Points on a hilly landscape, in no order, each with its height.
From any point a ball rolls to the lowest of the 2 points nearest to it. It stops when none of these is lower. Distance is the straight distance between rows; heights are no part of it.
vugo: -29; 10; -14; 19; 19; 6; 12; 10; 33; -8; -10; 11; -6; -16; 8; 1; -4; -18; 3; 17  height 1.19
zofe: 9; 3; 14; -19; -52; -19; 27; 6; -11; 14; 12; 9; 4; 42; -11; 10; 20; -1; -12; 1  height 2.79
ziru: 5; 2; -4; -11; -6; -7; 14; 6; 1; -5; -9; 7; 13; 7; 6; -7; -19; 20; -7; -16  height 1.75
gare: 4; 22; 24; 12; -12; -7; -24; -5; -23; 5; -1; 16; 7; 6; 0; 11; 3; 14; 7; 6  height 3.81
zedat: -12; -1; 7; -3; 34; -3; -7; 5; -6; 23; 10; -9; -35; 6; 14; 39; 3; 5; 9; 26  height 2.87
Dip: -3; -7; -2; 21; -10; 19; -10; 0; 27; -31; -6; 11; 8; -18; 7; -8; 3; -28; 22; 8  height 3.40
Fon: 4; 13; 16; 31; -8; 23; -38; 2; -6; -19; -7; 13; 0; -20; 1; 6; 6; -20; 25; 17  height 1.13
paza: -4; 19; 20; 32; -13; 26; -33; 9; -6; -9; -14; 16; -9; -23; 10; 35; 5; -17; 21; 24  height 0.36
Fuf: -1; -21; -13; -1; 2; 8; 6; 4; 3; -28; -14; -16; 20; -13; 0; -38; -14; -3; 1; -15  height 2.63
vov: -7; -4; -12; 3; -18; 4; 26; -7; 34; -23; -2; 7; 29; -1; 12; -19; -9; -8; 8; -17  height 2.22
Nukin: 20; 35; -11; -16; 1; -16; 0; 14; -10; 2; -13; 31; 1; 5; 9; 11; -15; 19; 3; -1  height 3.11
nulog: 5; -6; 18; -2; -22; -7; -8; 7; -5; -12; 0; 12; 10; 11; 8; -1; -10; 9; 7; -5  height 2.11
bag: 1; -25; 15; 0; -35; 2; 2; 3; 33; -32; 11; 5; 13; 3; 23; 4; -7; -15; 18; -4  height 2.35
gupig: 2; 5; -5; -9; -18; -5; 17; 4; 23; -9; -3; 23; 11; 7; 10; 0; -7; 5; 0; -11  height 2.02
vene: -8; 26; -19; 3; 18; -1; 17; 3; 8; 4; -10; 11; 8; -10; -6; -12; -9; 11; -12; -8  height 5.26
ligi: -19; 13; -1; 6; 31; -8; 0; 6; 5; 16; 1; 1; -18; -6; 2; 18; -3; 7; 0; 15  height 3.51
firir: 10; -6; 15; -15; -56; -19; 20; 5; 3; -3; 8; 16; 13; 36; 6; 12; 9; 1; 0; -8  height 2.55
fef: 10; -22; -16; -16; -13; 9; 19; 6; 18; -30; -10; -6; 21; -1; 9; -28; -21; 2; 4; -27  height 2.47
nogig: 9; 12; 16; -8; -41; -20; 12; -4; -32; 22; 10; 4; 6; 32; -17; 12; 25; 3; -14; 2  height 3.10
zevil: 34; 14; 0; -2; 8; 4; -37; -15; -39; 9; 7; -2; -3; -3; -5; -1; 13; 12; 7; 0  height 5.84
siba: 6; 25; -3; -4; 25; -10; -13; 1; -15; 19; 5; 0; -15; 1; 6; 18; 4; 16; -2; 10  height 4.03
lin: -15; -2; 2; -8; 10; -14; 19; 10; 13; 12; 0; -8; -4; 5; 0; -1; -12; 11; -19; -6  height 4.31
zavol: 25; 3; -2; -12; -43; 1; 4; -20; -18; -4; -3; 15; 14; 16; -13; -6; 7; 10; -5; -25  height 1.21
bav: 29; 6; 3; -8; -3; -1; -18; -19; -37; 20; 12; -13; 1; 6; -17; -3; 20; 12; -11; -10  height 5.48
gadag: -30; -24; 9; 17; 31; 9; -3; -2; 6; 2; 4; -22; -22; -14; 0; 6; 0; -13; 9; 23  height 1.22
geni: 11; 15; 3; -18; 13; -19; -2; 13; -22; 22; 3; -9; -9; 13; 9; 16; -6; 24; -9; 1  height 4.35
Bef: -45; 7; -3; 30; 26; -4; 16; 1; 25; 3; -5; -5; 1; -13; -1; -9; -4; -7; -9; 13  height 0.35
doro: 2; 6; -8; 2; 17; 1; -2; -14; -5; 13; 8; -7; -4; -10; -16; -9; 9; 3; -14; -5  height 3.37
Tir: 8; 23; 25; 6; -32; -16; -9; -5; -28; 19; 6; 14; 6; 24; -10; 13; 18; 10; -2; 4  height 3.42
fudim: 7; -11; -11; 1; -14; 16; -2; 9; 36; -40; -5; 15; 7; -14; 23; -3; -7; -26; 28; 3  height 3.48
Vis: 17; -17; -9; -22; -18; 4; 8; 15; 24; -35; -4; 13; 9; 1; 23; -12; -19; -1; 14; -13  height 2.39
dav: 8; 4; -21; -6; 25; -1; 9; 5; -14; 15; -15; -32; 14; -10; -2; -18; -25; 18; -20; -18  height 1.85
lobu: 0; -15; 16; -2; 10; 5; -21; -18; -15; 20; 23; -18; -27; 8; -10; 20; 29; -10; -3; 17  height 2.53
keb: -6; 10; -15; -4; -23; -3; 38; -8; 42; -13; 0; 23; 26; 9; 15; -2; -3; 0; 0; -22  height 2.16
mafud: 11; -22; -9; -7; 25; 5; -16; -6; -15; 1; 8; -28; -14; -12; -4; -10; 2; 2; -2; -1  height 3.57
Tivon: -5; 9; 1; -4; -25; -6; 16; -1; 31; 5; 12; 31; -12; 11; 3; 18; 14; -19; -6; 4  height 2.56
Buf: -3; -7; 6; 13; -8; 9; -2; -17; -11; -8; 0; -12; 18; -4; -17; -24; -2; 6; -6; -16  height 2.19
mes: 2; -4; -5; -5; 15; 11; -5; 2; 6; 4; 3; 12; -32; -9; 1; 21; 4; -14; 12; 17  height 3.88
feti: 2; -12; 5; -7; 7; -1; -9; -16; -8; 19; 20; -16; -17; 0; -17; 1; 20; -3; -15; -3  height 2.91
sak: 30; -3; -13; -31; 5; -7; 0; 3; -19; 19; 0; -18; -2; 6; -1; -1; -10; 14; -19; -19  height 2.54
Tanil: 0; -28; 0; -21; -1; -2; 13; 7; 19; -7; 9; 2; -14; 3; 4; -2; -6; -8; -6; -8  height 2.76
Tukun: -22; -17; 8; 2; -7; -3; 27; -11; 15; 13; 5; -27; 12; 8; -19; -12; -1; 6; -31; -23  height 4.73
lok: -21; -17; 10; -9; 15; -2; 5; 3; 9; 22; 15; -3; -42; 9; 5; 39; 11; -10; -1; 23  height 2.32
zadod: -1; -19; -3; -6; 16; 7; -3; 5; 14; -6; 1; 0; -20; -12; 1; -1; -5; -11; 7; 7  height 3.28
geg: -8; 15; 16; -4; -23; -12; 5; 5; 9; 17; 10; 24; -22; 19; 2; 33; 19; -15; -6; 18  height 2.98
sumak: -4; -4; 17; 18; 10; 18; -35; 5; -13; -13; -7; -5; -8; -18; 4; 6; -2; -8; 26; 24  height 1.96
babuz: -12; 20; -6; 7; 7; 3; 7; 10; 25; -6; -6; 26; -9; -9; 12; 16; -7; -9; 5; 13  height 1.91
bam: 26; 4; -6; -3; 6; 10; -27; -4; -30; -7; -1; -5; 5; -13; -11; -19; 0; 10; 7; -10  height 6.21
gabi: -18; 15; -18; 16; 17; 2; 21; -11; 8; 6; -10; -7; 18; -12; -14; -27; -5; 5; -19; -13  height 5.07
zapu: -12; -3; -26; 25; 10; 10; -6; 6; 7; -35; -25; -4; 36; -17; -4; -45; 2; -19; 19; 2  height 5.95
nedun: -18; 3; 5; -13; 21; -18; 17; 15; 12; 18; 5; -2; -21; 9; 9; 25; -7; 14; -12; 9  height 3.97
konev: 6; 15; -9; -11; 16; -8; 7; 11; -11; 11; -13; -9; 10; -1; 5; -2; -23; 26; -12; -12  height 1.29
Lepa: -9; -24; -4; 18; 42; 9; -28; 3; -25; -9; -4; -36; -4; -21; -4; -17; 4; -6; 14; 19  height 3.36
Figi: 1; 17; -14; 6; 15; 3; 14; -14; -16; 26; -12; -25; 19; -4; -20; -11; -11; 21; -28; -20  height 2.44
Fubi: 17; 18; -6; -21; 0; -19; 8; 2; -25; 35; 6; -13; -1; 20; -5; 13; 4; 21; -22; -5  height 4.56
Voni: 25; -14; -7; -36; -16; -10; 10; 8; -7; 6; -1; -3; -4; 13; 3; -3; -10; 9; -15; -20  height 2.10
Goz: -25; -30; 5; -2; 29; 12; 1; 1; 9; 12; 9; -13; -36; -5; 9; 25; -1; -11; 16; 24  height 1.74
sisuf: -29; 0; -2; 17; 10; -5; 22; -9; 5; 16; -5; -27; 16; -5; -17; -19; -10; 9; -31; -18  height 4.89
Zub: -6; 0; -1; -2; 27; 12; -9; 12; 0; 15; -5; 9; -34; -8; 16; 37; -5; -5; 21; 29  height 3.47
Femid: -16; -22; 3; 8; -14; 5; 12; 0; 38; -29; 4; 0; 15; -4; 17; -11; -6; -18; 13; -5  height 2.30
Nibe: 28; -19; -12; -22; 24; 3; -10; 0; -19; 12; 4; -38; -9; -5; 4; -9; -9; 10; -14; -13  height 3.07
mirep: -14; 27; -8; 15; 28; -5; -3; 15; 2; -6; -16; 8; 11; -13; 4; -9; -15; 13; 3; 6  height 5.49
popa: -7; 20; -6; 25; 8; 6; -5; 8; -1; -20; -19; 9; 28; -12; 0; -23; -10; 4; 14; -1  height 5.68
vot: -8; -15; -1; 10; 9; 7; -8; 0; -3; -19; -4; -10; 10; -17; -8; -27; -6; -6; 3; 0  height 2.77
lodo: -17; -25; -27; 19; 20; 11; -2; 7; 9; -32; -18; -12; 14; -18; -7; -41; 6; -29; 9; 10  height 6.14
Tudi: 7; 5; -14; 24; -6; 15; -13; 0; -6; -35; -21; 4; 33; -13; -7; -39; -4; -2; 19; -10  height 5.80
dedi: 20; -13; 1; -19; -26; 2; 4; -7; -8; -3; 2; 2; 3; 9; -10; -12; 1; 3; -9; -21  height 1.66
sabi: -15; -14; 9; 28; 35; 13; -32; 4; -22; -3; -8; -26; -12; -16; 2; 6; 1; -5; 27; 33  height 2.75
rikuf: 18; -13; 9; -11; -22; 0; -11; 16; 7; -29; -4; 19; 5; 3; 21; 0; -17; -2; 22; -2  height 2.31
voti: -25; -18; 22; 25; 10; 13; -17; -9; 4; -1; 4; -8; -17; -12; -1; 10; 9; -21; 12; 23  height 1.70
beref: -5; -9; -2; -19; -2; -9; 26; -2; 6; 24; 7; -19; 3; 10; -12; -1; -5; 10; -32; -20  height 4.57
dule: 20; 16; -4; -23; -11; -21; 12; 0; -26; 35; 17; -7; -12; 28; -10; 18; 28; 5; -21; 4  height 4.74
vif: 23; 20; -7; -12; -13; -9; 1; -18; -25; 31; 19; 6; -11; 16; -18; 6; 34; -2; -11; -2  height 4.91
fep: 9; -12; -7; 10; 31; 4; -25; -3; -29; -5; -2; -37; 5; -16; -7; -26; -2; 6; 0; -1  height 3.94
Fazit: -14; -20; 7; -8; -19; -5; 26; -1; 38; -9; 12; 8; 0; 7; 6; -1; -2; -10; -7; -11  height 2.45
Rilu: 8; -14; 21; -8; -47; -9; 5; 0; 18; -19; 7; 18; 16; 21; 20; 11; -1; -4; 14; -7  height 2.41
getim: 2; 38; 18; 19; -7; -9; -12; -1; -22; 1; -9; 17; 22; 5; -2; 3; -8; 31; 6; -3  height 3.80
tupi: 0; -10; 16; -18; -16; -5; -4; 4; 0; 16; 13; 12; -34; 16; 4; 35; 22; -19; 4; 23  height 3.44
tulo: 6; 25; -2; -8; 1; -8; -1; 15; 7; 2; -7; 32; -12; 2; 14; 21; -10; 6; 6; 9  height 2.61
difet: -5; -3; -6; -6; -18; 5; 17; -5; 43; -14; 9; 26; -2; -1; 8; 5; 5; -24; 2; -6  height 2.26
fogu: 28; 4; -4; -8; -13; 8; -11; -27; -23; 11; 16; 7; -3; 4; -25; -7; 28; -5; -10; -12  height 5.19
bana: 7; 5; 3; 6; -27; 10; 9; -25; -6; -8; -4; 4; 24; 7; -19; -16; 7; 12; -7; -24  height 1.67
tode: 13; 39; -1; -6; 1; -12; 0; 3; -20; 10; -12; 19; 15; 7; -4; 5; -11; 32; -3; -8  height 3.46
bod: -20; -6; 15; 16; 18; 8; -14; -15; -1; 18; 16; -9; -27; -6; -8; 21; 20; -15; 3; 22  height 2.15
pil: -16; -11; 2; 26; 7; 11; -11; 5; 10; -24; -7; -3; 6; -18; 4; -15; -4; -19; 16; 16  height 3.19

For each start below, name the point where the ball stops.
Tir => konev
Dip => konev
fudim => konev
bav => ligi
bam => paza
getim => Bef
mirep => ligi

Call two points neighbours if one is among the 2 nearest of the other. Go from one point of each pair to the other, from neighbour to neighbour, staying as low as possible. Name the highest point that can't be avoided.
gadag, difet => tupi
gadag, konev => mafud
gadag, paza => fep
gadag, Bef => gare
zavol, konev => vot

For each start below, name every point that the ball comes to, in order.
gare => Tir > nogig > zofe > firir > Rilu > bag > Femid > vov > keb > gupig > ziru > konev
zapu => Tudi > popa > mirep > vene > gabi > sisuf > Tukun > beref > lin > nedun > ligi
zevil => bav > fogu > vif > dule > Fubi > geni > siba > ligi
